Each row is a point on a landscape with many peaks, with its height.
A climber steps from a point to whichever of its 2 nearest points has the largest rise for the distance, and stops where none of them is higher. Distance is the straight distance between rows; heights are no part of it.
K_995 (h 181): [ 10 -13 -29  46   1 -10  -5   3  17  12  -8  -1  46  11 -16  58  18  -8
   3  17  20   9  24  39   2  20 -39 -22 -23  15 -38 -40 -19  42  20  32
  39]
K_680 (h 196): [  0 -23 -13   8 -12  -6 -14   3  -7  32   4 -11 -20 -18  10 -18   9  -9
   5  10  28  17 -20  15 -21   6  58 -23  12   8 -40   0 -13  11   6  12
 -30]
K_455 (h 513): [ 29  23  11   1  19 -11  41  -1  17 -25 -26 -11 -14  17 -11 -12  11 -25
  -4  17 -10  16 -33  -4   0  -3  30 -41  32  17  26  19  13 -57  24 -30
 -16]
K_23 (h 67): [  3  21  23 -20 -16  -9  12   4 -10 -38 -17  31  11   9   7  -5  15   5
 -12  -8 -19 -32   8 -18  32  -2 -22   6  -7 -55  30  -1 -12 -25 -19 -43
   6]
K_545 (h 128): [ 26 -14 -20 -23 -15  -3  15  12 -11 -21 -23   7  -6  -8   7  11  36  -8
  18  -1  16  14  16   9  14   4 -22 -42 -19 -27 -12  -1 -36   8  -6   5
  -2]
K_188 (h 405): [-42 -31  -7 -21   2   0 -31 -18 -11  -3  27  30   7 -27   5  12 -25  43
  33 -11  -1 -28  24  15 -29  -2 -17  31 -27 -45 -12   2 -16  22 -30  22
  10]
K_664 (h 358): [-26  24  17  58  10  -7 -13 -31  13  23  14 -24  38  23  -3  17 -16  -5
 -37  -5 -13 -25 -17  11  -4  -3  16  25  12  28   4 -33  21   3  13 -11
  15]
K_838 (h 41): [ -8  21  22  -6   0 -21   7   0 -21 -22 -30   1   6   9 -11 -31  11  -3
 -23   8 -12 -27 -35  -3  12 -12  20   0  18 -16  29  -2  -1 -44 -12 -53
   4]
K_941 (h 176): [ -2 -24  -1 -14  19  29 -24   1  -5  14  29  -9 -31 -34 -11 -16 -11  13
  23  -9  23   9   0  -6  -2 -13  -4   5 -27  47  -2  14  -2  41   1  48
  -5]
K_332 (h 175): [-32 -20 -21  16  -3  -4 -35 -19 -26  36   4   4  13 -22 -14  -5  12  18
 -12  22   9 -19 -27  30 -37  -5   4  29  -9  -8 -29 -23  -6  22  -6   8
  19]
K_422 (h 531): [-19 -10  -3  -7  -8   1  -2 -17 -20  20   3  13  -1  -4   7  -8 -13  12
   3  19  -1   6  -3  12 -43  -2  25  17  30 -30 -12   4  20 -30  -7 -10
 -10]
K_344 (h 213): [ -5 -28 -25  -8   5  11 -18 -13  -9  31  13   1 -27 -26  -7 -15   4  12
  12  17  21  15 -15  15 -41   1  25  -6   8  10 -24  13   7   6   5  27
 -14]
K_595 (h 467): [-24  23  24   9 -35 -15   5 -12  11   8  17   6  22   7  41  19 -26   3
   0 -18   0   0  40  -1  -5  13  41 -16  17 -37 -11 -13  -9 -13  -1  -7
 -29]
K_32 (h 91): [ 19   3   9 -24 -15   7   8  18  19 -26  15   1 -10 -13  32  24   7  -9
  27 -33  17   1  49 -13  41  12  -2 -38 -33 -16   1   6 -35  34  -8  31
 -23]
K_743 (h 105): [ 30  17 -11  37   3 -20  34   2  52 -10 -14 -13  36  41 -12  47   5 -29
   1  18  -8  31  14  24   7  17 -18 -33  27  25   2   1   9 -14  27  13
  15]
K_400 (h 419): [ -9  17   4  31 -37 -36  12   1  14  17  11  -4  38  14  31  28  -9  -1
   1  -8   9   3  32  24 -15  19  42 -35  26 -30 -46 -30 -23 -12   9   3
 -32]
K_402 (h 558): [ 24  34  19   8  22  -6  33   4  29 -30 -15 -24  12  27 -13  -2  -1 -23
 -16  -6 -18   3 -27 -11  21   4   5 -22  17  28  42   8  12 -44  22 -34
  -1]
K_192 (h 325): [-13 -22  -4  -9   6   5 -24   4   2   7  28   9 -12 -34   8  11 -12  15
  31 -15  26   4  23   8  -5   0  13 -18 -27  -3 -22   6 -32  38 -11  44
 -23]
K_86 (h 99): [ 31  16  12 -23   4   6  17  27  -4 -26 -21  -1 -33   2  -6 -40  17 -16
 -14   2   3  -1 -25 -30  37 -16   4 -16   9  19  36  18   1 -22   4 -31
 -19]
K_167 (h 114): [ 16  11  -6   0 -20 -16  21  16  -3 -15 -20   6  24   2   7  19  32 -14
  -3  12   3  -2   6  14  11   2 -12 -31   2 -32 -13 -12 -26 -10  -4 -13
  -1]
K_588 (h 110): [-25  -5   7 -12  -2   6 -16  -1   9 -15  18  16  23   1   6  23 -27  20
   7 -21 -29 -24  36   5   0  12 -43  36 -31 -25   9  -4   2  10 -24  21
  36]
K_52 (h 177): [ 40  -4 -23 -19  31  34  11  20   2  -8 -10 -24 -43  12 -34 -15  13  -2
   4 -10   4  23 -20 -29  23  -7 -61  16 -10  72  27   9  13  29  29  17
  14]
K_509 (h 82): [  2   9   3  -6   0   6  15  11 -21 -23 -22   6  13   7 -22 -13  18   3
 -26  -2 -18 -30 -13   0  25  -8 -58  27 -21  -3  24 -14  -8   4 -13 -22
  32]
K_736 (h 187): [  1 -20 -13   2  28  30 -20 -17   7  35  21 -17 -30 -23 -10 -17 -10   8
  15   5  16  13 -17 -10 -27  -6  14  11  -8  59 -12  12  21  34  20  40
 -12]
K_467 (h 439): [ 13   2   6 -18  21   2  26  -8  -8 -12 -13  10 -18   9  -9 -23  -8   1
  12  19 -13  22 -19 -12 -22  -9  10   5  24  -5  27  32  35 -65   1 -29
  -5]
K_101 (h 135): [-26 -17  -6 -10   8   8 -21 -19 -42  13  -5   4 -37 -20 -13 -58  -1  17
  -8  21  -4  -6 -45 -13 -14 -24  17  47   7  22   3  10  33  -3 -18 -26
   0]
K_430 (h 98): [ 11  23   9  16 -15  -3   9  10  11 -10  -1 -13  22   2  17  16   9 -17
 -11  -7   5  -1  12   1  31   6   7 -19   2  -6  -3 -12 -15   7   1   1
 -14]
K_226 (h 211): [ 19 -12 -25  -8  24  22  12   9  17 -16  -7  -2   1  39 -35  21 -27  11
  11   0 -39  19  14  -5  -5  13 -76  19 -13  33  18  16  19  -6   3  21
  49]
K_429 (h 411): [  9 -10  -2 -36   0   4  10  -1 -26 -15 -16  21 -28 -11  -8 -31   5   9
   8  15  -4  14  -7 -14 -15  -6  -9  11   6 -26  17  30  21 -40 -14 -19
  -7]
K_523 (h 365): [-25  10  23  -2   0  14 -18   8 -30   3   8  -8  -8 -15  -4 -34  -8  14
 -27 -11 -11 -39 -18 -21  25 -21  -7  50 -20  10  15 -14   9  15 -22 -20
  14]
K_878 (h 201): [  4 -35 -28  -8  25  20  -8 -23  -2  40  20   1 -44 -29 -15 -24  -7   7
  19  29  20  28 -24   4 -57  -7  39   7  15  44 -22  21  33  11  13  37
 -22]
K_903 (h 47): [  7   6   6 -25 -20   3 -10  24 -24 -20 -12   0 -11 -18  11 -12  34  -2
 -10 -14  10 -37   5  -9  49  -7 -23  -6 -34 -21   4 -16 -41  36 -23  -6
   5]
K_603 (h 541): [  8 -23 -27   7  39  20 -13 -24  12  31  10   2 -12   1 -29   3 -26  11
  17  19  -6  30 -17   2 -46   4 -25  36   1  53   0  12  32  18  25  35
  21]
K_433 (h 473): [  1  15  28  -4  18 -14  24 -17   6 -18 -21  -6  -6  20   0 -17 -14 -12
  -1   7  -5   3 -16  -8 -22  -6  48 -18  37  -2  29  24  30 -73  10 -46
 -18]
K_431 (h 81): [  7  19  23 -23 -20  -6  15   9  -7 -24  -1  15   0   0  23  -2  13  -5
  -3 -13   3 -13  23 -19  40   2  -2 -13  -9 -43  13   3 -16  -1 -14 -20
 -13]
K_686 (h 86): [ 40  28  13 -23 -16  -1  22  33   2 -36 -19   2 -21   0   9 -19  27 -24
 -16  -7   9  -3   3 -33  69   0   2 -42   1   6  28  10 -19  -5   1 -26
 -24]
K_626 (h 424): [-44  14  45 -10  -7  12 -14  -9 -12   1  30   3 -13  -7  26 -25 -45  20
  -6 -31 -18 -14  18 -45   7 -12  16  36  -5 -23  24  10  23   3 -19 -24
  -8]
K_817 (h 356): [ 30 -16 -26   6 -27 -14  25  25  20  -5 -11  -1   8   0  14  33  32 -20
  22   8  21  42  26  24 -13  24   9 -65   9 -21 -52   0 -28  -3  16  23
 -20]
K_327 (h 572): [ -1 -21 -12 -28  -8   6   3  -6  -4  -2  -1  19  -5  -9   6   4   1   5
  15  15   5  21  13  18 -39   8   6  -8   7 -36 -11  14  11 -29  -5   6
 -13]
K_132 (h 77): [ 10  21  20 -20 -10   8   4  24  12 -32   7  -4   7 -12  22  13   5  -5
   5 -42   5 -16  40 -20  60   1 -30 -12 -47 -10  12  -6 -33  41  -8  14
  -4]
K_396 (h 508): [-12 -27 -31  12  30  12 -18 -32   3  34   5  12  13  -3 -30  17 -13  17
  16  28 -15  17  -7  26 -68   8 -33  42   0  28 -12   0  24   7  18  31
  33]
K_672 (h 111): [ 12  10   8  -8   9  -8   6  10 -14 -10 -17  -8 -28   3  -6 -48  14 -14
 -16  22   3  -5 -47 -14  17 -21  37  -2  24  27  25  10   6 -28  -3 -37
 -14]
K_651 (h 489): [-19 -10 -19   1  -9 -24   9 -17 -20   7 -18  17  17   4  -9   2   9   6
  -5  32  -3  -1 -20  36 -42   0   6  15  28 -45 -12  -5  10 -47  -9 -26
  10]
K_544 (h 165): [ -7 -18 -45  45   9 -12 -12  -2  11  19 -19  16  52  11 -21  64  14  -3
   3  31  -1   5  19  48 -34  19 -40   3  -8   5 -33 -32  -9  19  16  18
  55]
K_340 (h 309): [-31   8  13  28  -4   2 -29 -15 -19  29  16 -19   5  -3   2 -16  -8   1
 -29   2  -1 -32 -24  -3   3 -20  20  32   4  20  -6 -22   2  20  -4  -7
   6]
K_641 (h 253): [ 17   6  12  -3  20  15  28  -1  35  -1  14 -12 -16  20   5   5 -40  -8
  13   0 -22  43  19 -10 -18  11  21 -15  28  25  24  38  38 -43  23  13
 -21]
K_644 (h 251): [ -2  10 -11  46  13 -30 -18 -35  -1  37 -11 -11   6   9 -23 -15  22 -14
 -33  27  -1 -16 -67  22 -12 -18  14  22  18  36 -13 -37   2   9  13 -18
  21]
K_280 (h 214): [ 19 -11 -16  22   6   5 -10   3  36  12  13  -1  25   2  -4  53  -9  -6
  13   3  11  24  39  15  -9  25 -12 -20  -7  27 -20  -6  -4  25  26  48
   9]
K_901 (h 239): [ 25   7   3  -2   7  15  22   9  31  -7   5 -10   6  17  11  20 -16 -14
  10  -4 -13  28  20  -4   4   9 -11 -12  12  18  20  29  18 -18  14  21
  -4]
K_854 (h 108): [ 13  -3  11 -22 -24   0  -8  22   1  -7   8 -11 -20 -24  21  -1  21  -6
  18 -21  28   3  19 -14  33   4  23 -42 -20 -13 -19   3 -46  35  -9  18
 -32]
K_513 (h 422): [ -4 -17 -14 -24   8   8   1  -3 -40 -14 -26  24  -8  -6 -24 -20  18  15
   1  20  -8  -9 -20   6 -16  -9 -49  36 -13 -18   8   2   9 -16 -15 -21
  35]
K_237 (h 396): [-20  19  18  48  23  -4 -11 -35  13  19  13 -30   5  24 -20 -15 -21  -1
 -36  -5 -21 -19 -44 -10  -3 -18  20  37  14  51  14 -25  26  10  16 -19
  19]
K_931 (h 72): [ 29  10   5 -37 -22  -2  11  30 -12 -24 -19  14 -27  -8  19 -18  35 -14
   1 -11  18  -1  11 -25  52   4   4 -39 -13 -26   5  10 -34  10 -13 -16
 -23]
K_478 (h 511): [ -5 -13   8 -49  -8   2   9 -14   1 -21   7  42 -17   0  14  -2 -18  14
  31  -6 -13  22  42 -20 -23  18  -2  12   2 -54  14  42  19 -43 -21  -5
  -8]
K_851 (h 268): [  5  12  15   7  14  22  10 -11  24  16  28 -15 -23   3  19  -6 -32 -12
   5  -2   3  41   5 -16 -14  -1  50 -14  30  35  10  27  32 -17  20  14
 -43]
K_600 (h 280): [ 18  10  14  -1   0  21  -1  14  24  -1  25 -28 -10 -15  17  11 -12 -14
   5 -25  20  20  26 -24  31   1   7 -25 -21  40   0  14  -5  31  16  43
 -26]
K_490 (h 120): [  8   7 -21  23  -9 -37  18   7 -11  -3 -33  -4  24  12 -16   6  45 -13
 -21  28   5 -13 -42  36   8  -3   4 -25  17 -17 -13 -25 -22 -14   1 -30
  13]
K_725 (h 463): [-48  30  46 -14 -14   0  -8 -18  -5   4  20  12  -9   5  44 -13 -50  16
  -1 -28 -10  -9  35 -27  -6  -1  44  25  17 -32  17  17  22 -20 -13 -26
 -24]
K_485 (h 119): [ 38  31   1  32   1 -24  48  12  40 -39 -32 -15  44  29 -10  42  28 -32
  -8   6 -14  10   8  17  34  11 -25 -42  17  12  14 -11 -10 -17  19  -6
   9]
K_157 (h 351): [ -6 -33 -22 -27   6   3 -15  -1 -13  -6  12  20 -11 -25   0   6  -3  19
  29  -1  13   4  21  10 -25  -2 -19  -3 -25 -22 -13   9 -13  18 -15  28
  -1]
K_79 (h 518): [-23  33  35   9 -12  -9  10  -9  11  -2  13  -1  12  19  31   5 -37  -2
  -9 -24 -20  -3  28 -12   0  -2  40  -3  19 -17  17   3   8 -28  -3 -14
 -23]
K_778 (h 158): [  8  33  13  56  -6 -21  11  -4  21  -4  -1 -21  55  21  -2  30  10 -19
 -31  -1  -2 -21  -4  17  32   1  -4  -9   1  16  -3 -43 -10  12  18   1
  19]
K_933 (h 143): [-24 -15 -14   3 -14 -16 -18   5 -21  -6 -10   8  33 -15  -2  27  28  15
  -4  -2   1 -41  17  30  -2   2 -43  12 -38 -52 -26 -36 -43  28 -21  -1
  36]
K_199 (h 557): [  8  -4  10 -45  -1  11   6   9   3 -28  10  30 -24 -14  19  -4 -10   5
  31 -22  -6  15  37 -30  10   8 -12  -1 -18 -30  17  40  10  -8 -18   3
 -10]
K_913 (h 92): [ 18  18  -4  -3  -1 -10  24  18 -15 -33 -40  10  14  13 -24  -6  36  -8
 -20  10 -13 -24 -27   8  25  -8 -43  -5  -1 -13  27 -13 -15 -22  -4 -34
  24]
K_374 (h 385): [-30  -8   8 -15 -29  -9 -22  -8 -19  15   7  11 -10 -16  23 -21   3   8
   7  -5  12 -18   4  -8  -2   3  41   3   2 -51 -17  -4 -13   5 -26 -15
 -21]
K_180 (h 376): [-22 -47 -27 -38  12  -3 -17 -11  -9 -12  19  53  -7 -18   3  15 -15  34
  54  -5   2  -1  38  19 -46   5 -28  10 -24 -54  -7  22  -8   8 -31  26
  12]
K_955 (h 157): [-19 -10   8  -2 -49 -20 -25  18   0  23   4  -4  -8  -6  36 -11   6  -5
   9 -15  24 -11   5  -2  10  19  69 -36  11 -44 -48  -8 -44  24 -10  -6
 -51]
K_131 (h 70): [ 17   0 -10  -2   7  11  12  17  -3 -18 -19  -7  14   6 -16  11  20  -9
 -13  -8  -7 -12   7   4  27  -1 -66   3 -32  13   9 -15 -16  21   7   7
  26]
K_573 (h 294): [-26  14  18  14  16  -4   4 -26  -3   7   3  -3  12  19  -3  -9 -37  12
  -6   8 -25  -1 -14   8 -46 -10  35  25  38   1  19   8  35 -61  12 -29
  -2]
K_621 (h 471): [ -2 -20   2 -49 -16 -13  13 -10 -15 -11 -14  49 -18   2  10  -4   8   4
  22   3   0  17  24 -13 -23  10  11  -5  18 -75   0  30  10 -47 -15 -24
 -14]
K_978 (h 339): [-31  21  28  11   8  10 -14  -4 -24  10  14 -18 -13   0   3 -41 -18   4
 -30 -13 -17 -26 -36 -23  11 -26  23  36   7  21  21  -8  21   0 -11 -32
   2]
K_80 (h 383): [ 20  14 -11  31 -42 -29  28  19  30   1  -2  -4  38  11  23  40  18 -16
  16  -2  16  23  30  24  -3  30  31 -57  21 -29 -54 -19 -30  -5  11   9
 -24]
K_395 (h 605): [ 14   5  10 -42   8  25   7  22  -6 -34   7  12 -31  -4  -1 -19 -12  11
  17 -28 -11  12  21 -45  24   3 -41   8 -25   2  35  29  13  -3  -7  -1
  -1]
K_726 (h 164): [ -2  -9   3 -27   5  24 -18  11 -17  -7  12  -3 -34 -26  -8 -24  -1  18
  13 -19  13  -5  -3 -17  18 -15 -25  13 -35  27   6   6  -4  32 -12  19
  -2]
K_5 (h 302): [ -8  -7  14  -6   2  20 -17  11  17  10  40 -14 -16 -27  19   9 -23  11
  24 -30  16   7  37 -11  13  -1  12 -16 -32  20   2  13 -17  40   1  50
 -24]
K_766 (h 151): [-18 -16   2 -21   5  21 -29  -3 -29  14  13  -4 -35 -30  -6 -42  -1  15
   5   2   9  -5 -18 -17  -8 -18   3  32 -12  28   3   9  17  18 -14  10
   1]
K_315 (h 243): [ 39  -7 -17  12  20  14  18  -3  44  17   1 -15  -8  17  -9  27  -4 -18
  14  17   8  52   5   6 -17   7  -4 -20  19  53  -3  18  25   5  35  34
 -10]
K_751 (h 130): [ -9 -19  12 -17 -35 -10 -34  27 -14  14   6 -12 -22 -27  32 -22  16  -4
  13 -19  26 -15   0 -11  36   4  54 -27 -18 -22 -31  -8 -49  49 -23   4
 -38]
K_891 (h 104): [ -1  14  -3   6  -6 -25  20   2 -17 -22 -36  11  32  10 -16   5  30  -8
 -14  23  -6 -24 -21  28   3  -5 -20  -3  15 -38   7 -19 -11 -37  -9 -45
  24]
K_992 (h 426): [-16  -8   7 -30 -31 -19  -6 -11 -20   1  -4  31   1   1  21  -3   7  18
  13  -1   3 -12  14  -4 -12  11  19  -1   8 -77 -12   4  -6 -22 -25 -26
 -11]
K_740 (h 462): [-34 -36 -13 -38 -14  -7 -27 -15 -44   7 -14  38 -19 -23  -5 -32   5  29
  18  14   8  -8 -13   1 -39  -6  16  22   5 -60 -19   5  11 -15 -33 -18
   1]
K_533 (h 438): [-35 -30 -17   8   9  -3 -35  -9   3  16  28  25  25 -24 -10  35 -37  32
  27  -1  -2 -23  34  35 -44   7 -18  18 -22 -23 -23  -5 -13  23 -12  47
  14]
K_450 (h 279): [-32  17   6  44  -2 -23 -23 -24 -17  28   1 -12  18  14  -1 -16   4  -5
 -37  16  -2 -32 -47  21 -11 -16  38  23  23  10 -10 -30   1  -3  -2 -25
   9]
K_18 (h 155): [ 21  -7 -20  -8   6   5   5   5  -5   2 -11  -9 -23 -11  -6  -6  23 -13
   1   8  17  20 -15   4   0  -8  -9 -15   1  23  -8  12  -9   6   8  13
  -4]
K_577 (h 224): [ 28  -5  -9   2  22  20  13  10  39  -5   2 -11   9  37 -16  28 -36  -2
   5  -2 -29  34  16 -15   1  18 -43   5   7  43  18  27  31 -10  19  29
  21]
K_785 (h 452): [-11 -13 -24 -19   4 -11  12  -8 -30 -15 -33  32  18   7 -21   2  17  10
   3  32 -15  -1 -14  31 -36  -7 -40  22   5 -47   2   3   9 -41 -15 -32
  35]
K_575 (h 515): [ 36  30  26  -5  27   9  40  23  25 -36 -11 -24  -3  38  -7   5 -26 -10
  -5 -20 -30  16  -2 -31  38   8 -14 -16  10  30  61  21  23 -37  17 -14
  -5]
K_377 (h 229): [ 17 -14 -29  15  20  16  -5 -12  32  28  14  -3   8  -1  -3  35 -13  -6
  22  18   7  35  17  18 -35  19   3  -9   7  38 -18  13  16  17  25  47
   1]
K_204 (h 179): [  2 -10  -6  16 -30 -14  -9  14   5  28   7 -16   1 -14  22   0  10  -7
   3  -3  31   9   1  13  -3  12  54 -42  14 -14 -55 -11 -36  17   6  11
 -45]
K_673 (h 137): [ -7  20   1  46  -9 -30   5  -5  -4  12 -11 -14  45  14  -7  20  25 -15
 -30  13  -1 -22 -17  30   9  -1  11 -12  15  -6 -20 -39 -14  -4   0 -23
  16]
K_738 (h 83): [  9  34  31  24  -4   4  11   6  31  -9  18 -31  18  14  22  13 -17 -21
 -19 -27  -1  -1  19 -17  43  -4  11 -19   6  25  17  -5  -1   6  16   4
 -20]
K_245 (h 200): [ 24   4  -4 -18  16  16  26  26  10 -32 -13   2   1  26 -13  10 -19  -2
  -2  -8 -33  14  13 -10  12   9 -61   7 -10  10  35  19  17 -21   0   2
  26]
K_823 (h 345): [-28  11  23  -1 -26  -6 -26   6 -22  14   1 -10 -22 -13  31 -34  -5  -3
 -12 -13   5 -19 -12 -17  18 -10  58   0  15 -21   0  -4 -10   9 -25 -23
 -27]
K_814 (h 178): [  6  16   4  54  -9  -5  -4  -2  27  11  14 -18  53  16   4  48  -3 -11
 -15  -6   4  -8  33  12  19  15  -6  -8  -7  20 -21 -33  -3  22  19  31
  17]
K_393 (h 159): [-23 -21 -27  10 -13  -9 -19   0 -26  12 -14   8  28 -12 -11  12  26  15
  -5  18   9 -28 -15  38 -21  -3 -14   9 -18 -29 -38 -33 -27  15 -12   0
  27]
K_41 (h 80): [ 25  28  22  38  16   8  17  -1  45  -2  14 -30  25  33   1  23 -23 -21
 -13 -20 -11  15   9 -13  25   7   3 -11  14  50  18  -5  15   6  28  13
  -4]
K_316 (h 653): [ 15  20  29 -28   8  23  13  28  -9 -20   8  -9 -32  -1   2 -36 -19   9
  -9 -29 -15   0   3 -54  47 -12 -24  14 -18  20  49  15  14   4   0 -17
  -7]
K_902 (h 504): [  8  -4  -6  20  29  23  -1 -14  16  22  13 -16  -7  18 -26  -1 -14   7
  -6   3 -16  18 -30  -9 -11  -5 -31  37   1  50  16  -5  30  13  23   9
  17]
K_708 (h 474): [-23 -31 -17  16  24  10 -34 -17   7  31  26  14  29  -9 -19  28 -37  22
  12  11 -12  -6  21  26 -56  10 -21  35 -15   9 -16  -2  14  16   3  41
  33]
K_134 (h 207): [ -2  -9 -33  21   8  -9 -11  -8 -22  26 -19   3   5  -1 -21  -2  41   0
 -17  31  10 -11 -43  30 -12 -17 -22  16  -4  11 -19 -22  -8  17   2  -6
  32]
K_926 (h 272): [-21  10   4  25   6 -17   2 -24  -6  11  -9  -7   5  13  -4 -10  -5   0
 -17  22   0   0 -39  24 -36 -13  51   2  40  -3  -4  -3  17 -41   4 -31
  -7]
K_930 (h 191): [ -5 -31 -44   8  14  -4 -18 -12 -22  32  -9   5  -3 -21 -29   6  28  10
   9  30  16   7 -27  29 -40  -3 -12   8  -5   8 -35  -9  -4  18   6  17
  23]
K_373 (h 435): [  0  19  13  27  19   7  -1  -7  13  13  11 -29  -9  12 -11 -20  -7  -9
 -30  -7  -9  -9 -39 -20  28 -19   6  23   0  57  20 -10  14  17  17 -17
  -2]
K_906 (h 598): [ 18  33  34  -9   4  12  27  28  14 -29  -1 -14   3  14   0  -9 -16  -4
 -21 -31 -26 -10   3 -40  57  -1 -28   8 -14  17  50   2   5  -4   3 -20
   2]
K_527 (h 136): [ 10  27  -1  46  -4 -30  30   2  25 -22 -25  -6  61  32 -13  48  20 -19
 -20   6 -14 -10   6  32  12  11 -24 -21  17  -1  -2 -35  -6 -18  10 -11
  30]
K_475 (h 458): [-38  -1  17  -9 -12   4 -19 -15  -2   8  24  13   8  -9  29   8 -35  21
  13 -18 -10 -17  31  -7 -20   7   8  30 -11 -36   2   3   5   4 -15   6
  -1]
K_269 (h 459): [  2 -46 -14 -46 -15  -4  -7  11 -14  -3   2  28 -45 -28   9 -22  20   7
  35  -1  27  16   3  -1 -15   8  32 -40   0 -49 -30  20 -21   8 -20   7
 -34]
K_205 (h 188): [ 28   5 -13 -21  21  22  19  24  -7 -26 -17 -10 -20  17 -29 -13   2   6
  -7 -15 -18   5  -8 -27  27   1 -72  18 -17  39  43  10  10   4  11  -3
  22]
K_277 (h 469): [ 14  10   0   2  16  20   4   4  -2   5   2 -17  -5   7 -17 -11   1  -9
 -16  -9  -5  -4 -21 -13  21  -9 -26  22 -15  42  18  -8  10  19   9   5
   8]
K_96 (h 62): [ -6  16  17 -11 -28  -6  -8  15  -5 -20   6   0  12  -9  28  18  21   1
   5 -27   9 -33  28  -9  55   4 -10 -12 -41 -34 -10 -21 -52  43 -19   2
  -2]
K_121 (h 310): [-16  18  36   4 -16  -1 -10   4  -2  11  14 -17 -29  -4  33 -21 -21 -12
 -15 -19   8   2   6 -20  16  -9  70 -20  26  -1   1  14  -2  -4  -4 -18
 -47]
K_290 (h 392): [-27  -3   2  -6   1  13 -12  -9 -36   0   0   8   0 -12 -18 -31  -3  18
 -10   6 -14 -29 -23  -3  -7 -15 -32  59 -17  -4   8 -12  17  -2 -18 -20
  23]
K_11 (h 124): [ -4   0  -6   5  11  -3  -6 -16 -25  12  -9  -7 -22  -4 -14 -40  10  -2
 -15  25  -6  -7 -53   0  -8 -23  23  22  19  22  11   7  20 -21  -7 -29
   2]
K_262 (h 514): [-15 -55 -19 -48 -14  -8 -26  -2 -38   4 -11  39 -49 -32   2 -34  21  24
  33  10  23  -2  -9  -4 -30   1  28   1   0 -55 -29  18  -6   7 -40  -7
 -20]
K_193 (h 36): [ 10  -2   0 -32   0  15  -5  20 -30 -20 -12   5 -23 -22 -11 -33  22   3
 -10 -13   9 -29  -3 -22  37 -14 -43  19 -32  10  16  -8 -15  28 -12  -7
  18]
K_784 (h 167): [ 41  -2 -16  -9  18  27   8  15   6  -5  -5 -14 -27  -3 -12  -6  13 -11
   7  -5  23  25  -6 -10  16  -2 -31 -13 -11  56   7  12   2  24  24  27
   4]
K_184 (h 412): [-39  17  24  13 -14  -8 -11 -18 -11  13  12  -3  26   4  23   3 -22  12
 -20 -11  -9 -29  11   6  -3  -8  14  30   5 -24   0 -19   4  -7 -10 -17
   2]
K_764 (h 417): [  9 -41 -14 -45 -23 -12   2  18  -5 -19   7  35 -33 -13  19   4  28   6
  49 -19  35  13  29  -7   9  17  12 -54  -9 -58 -35  20 -42  21 -21   8
 -31]
K_632 (h 58): [ 24  14  -3  29   3   1   4  15  13  -7 -13 -22  25  12 -12  30  26 -22
 -22  -8  12  -6   7   9  43   1 -36  -9 -21  34  -6 -27 -18  36  13  19
  19]
K_116 (h 43): [  9  19  -4  37   2  -8  -7   0   1  13 -10 -19  21   5 -17   3  31 -15
 -39   4   6 -26 -29  14  34 -12 -21   8 -15  35  -9 -38 -18  36   6  -9
  23]
K_144 (h 382): [ 28 -37 -23 -25 -20  -4  18  20   8 -20   1  17 -15 -12  19  22  22  -6
  40  -3  27  35  32  11 -10  27  11 -61  -7 -43 -42  13 -33   9   4  25
 -33]
K_569 (h 543): [ 30  37  22  19  14   5  31  17  23 -27 -11 -29  11  25 -11  -6   4 -18
 -27 -16 -14 -12 -20 -19  53  -1 -12 -13  -3  36  41 -10   1  -3  17 -18
   4]
K_153 (h 285): [ -6   9  24 -10   0  20  -1   0   3   8  20 -14 -32 -14  17 -28 -23  -3
  -4 -13   8  22   5 -28   4  -9  46  -6  10  16  14  25  19  -8   0  -2
 -36]
K_260 (h 460): [-22   1  19 -12   8  22  -5  -5  -8  -1  22  -4 -16 -10  12 -21 -39  21
   6 -17 -19   4   2 -28  -9  -7   6  36  -2   7  23  23  33  -9  -5  -1
  -5]
K_519 (h 226): [ -2  -6 -30  43  20 -12 -23 -37   5  47 -11  -1   7   3 -31   6  22  -5
 -19  40   3   3 -46  30 -33 -13 -19  37   5  26 -19 -37   7  21  16   3
  36]
K_253 (h 250): [-19 -10 -19  23  -5 -20 -13 -32 -17  45  -9   5  -3  -2  -7 -23   7   3
 -16  38   3  -4 -52  30 -54  -6  54  12  42  -6 -26 -11  11 -23   2 -22
  -8]
K_791 (h 126): [-35  -7   0   7 -14 -10 -22  -5  -2  -7  12  10  36 -10   9  33  -7  19
   1 -22  -5 -35  36  15   1   6 -28  21 -37 -38 -15 -24 -25  23 -16  18
  26]
K_84 (h 231): [-16 -20 -28   4  -4  -8 -22 -10 -27  36  -4  -2 -21 -12  -5 -28  16   6
  -8  36   8   3 -38  18 -35  -9  36  14  18   6 -26   0   3   0  -4  -1
  -3]
K_912 (h 54): [  6  17  18 -22   6 -16  21   4 -13 -38 -33  20  10  13 -10 -13   6   3
  -8   5 -25 -21  -8 -20  11  -3  -7   5  14 -47  36  12   9 -60 -12 -53
   6]
K_560 (h 259): [ 29   8   4  15  11  19   5   3  42  17  18 -27  -7   6   3  14 -11 -27
   2  -4  14  39   3 -18  13   6  15 -23   8  59   3  14  15  17  31  36
 -26]
K_767 (h 528): [-21 -27  -7 -31  -6   3  -2 -17   5   6  17  31  -9 -10  11   2 -40  25
  26   5  -9  15  39  12 -62  20  21   7  18 -39  -7  26  27 -32  -6  17
 -14]
K_105 (h 197): [ 30  -3 -16  45   2   0  -3   8  40  -3  -4 -16  43  19  -8  58   6 -17
   7   4   9  13  46  19  20  23 -34 -20 -17  36 -20 -18 -13  39  26  42
  26]
K_780 (h 93): [ 30  30  12  39   9  -8  25  -5  58 -10   8 -17  30  41   1  42 -22 -31
  -1   0 -15  29  24   0  11  14  11 -30  31  41  10  15  20 -26  31  15
  -3]
K_646 (h 494): [-23 -12   4 -26  -2  14  -9 -15   8   4  26  15  -4 -12  15   5 -43  18
  17  -6 -18   9  27  -7 -34  10   2  27   1 -19  14  21  26 -21 -10  16
   3]
K_209 (h 314): [-38  18  26  19  14   1  -3 -26 -17   5  12 -12  -2  10  -4 -24 -35  10
 -19   1 -23 -15 -33  -8 -21 -20  27  42  25  10  25   1  35 -27  -4 -31
   5]
K_568 (h 141): [ 28 -20 -33  -5  -2  -6   8  17 -13  -3 -24   0  -8 -13 -10   7  52 -18
   8  20  29  17 -10  25   0  -4 -24 -37  -9   3 -29  -7 -28  19   8  12
  10]

Call two points neighbours if one is among the 2 nearest of the other. Go from one point of each pair to the other, from neighbour to neighbour, staying as high as possible. Name the lowest point that can't be avoided.
K_316 / K_262 => K_992
K_431 / K_603 => K_931
K_402 / K_316 => K_569
K_79 / K_327 => K_626

For each start below, name the point where the climber stops.
K_332 => K_327
K_167 => K_316
K_926 => K_327
K_577 => K_316
K_105 => K_603
K_632 => K_603
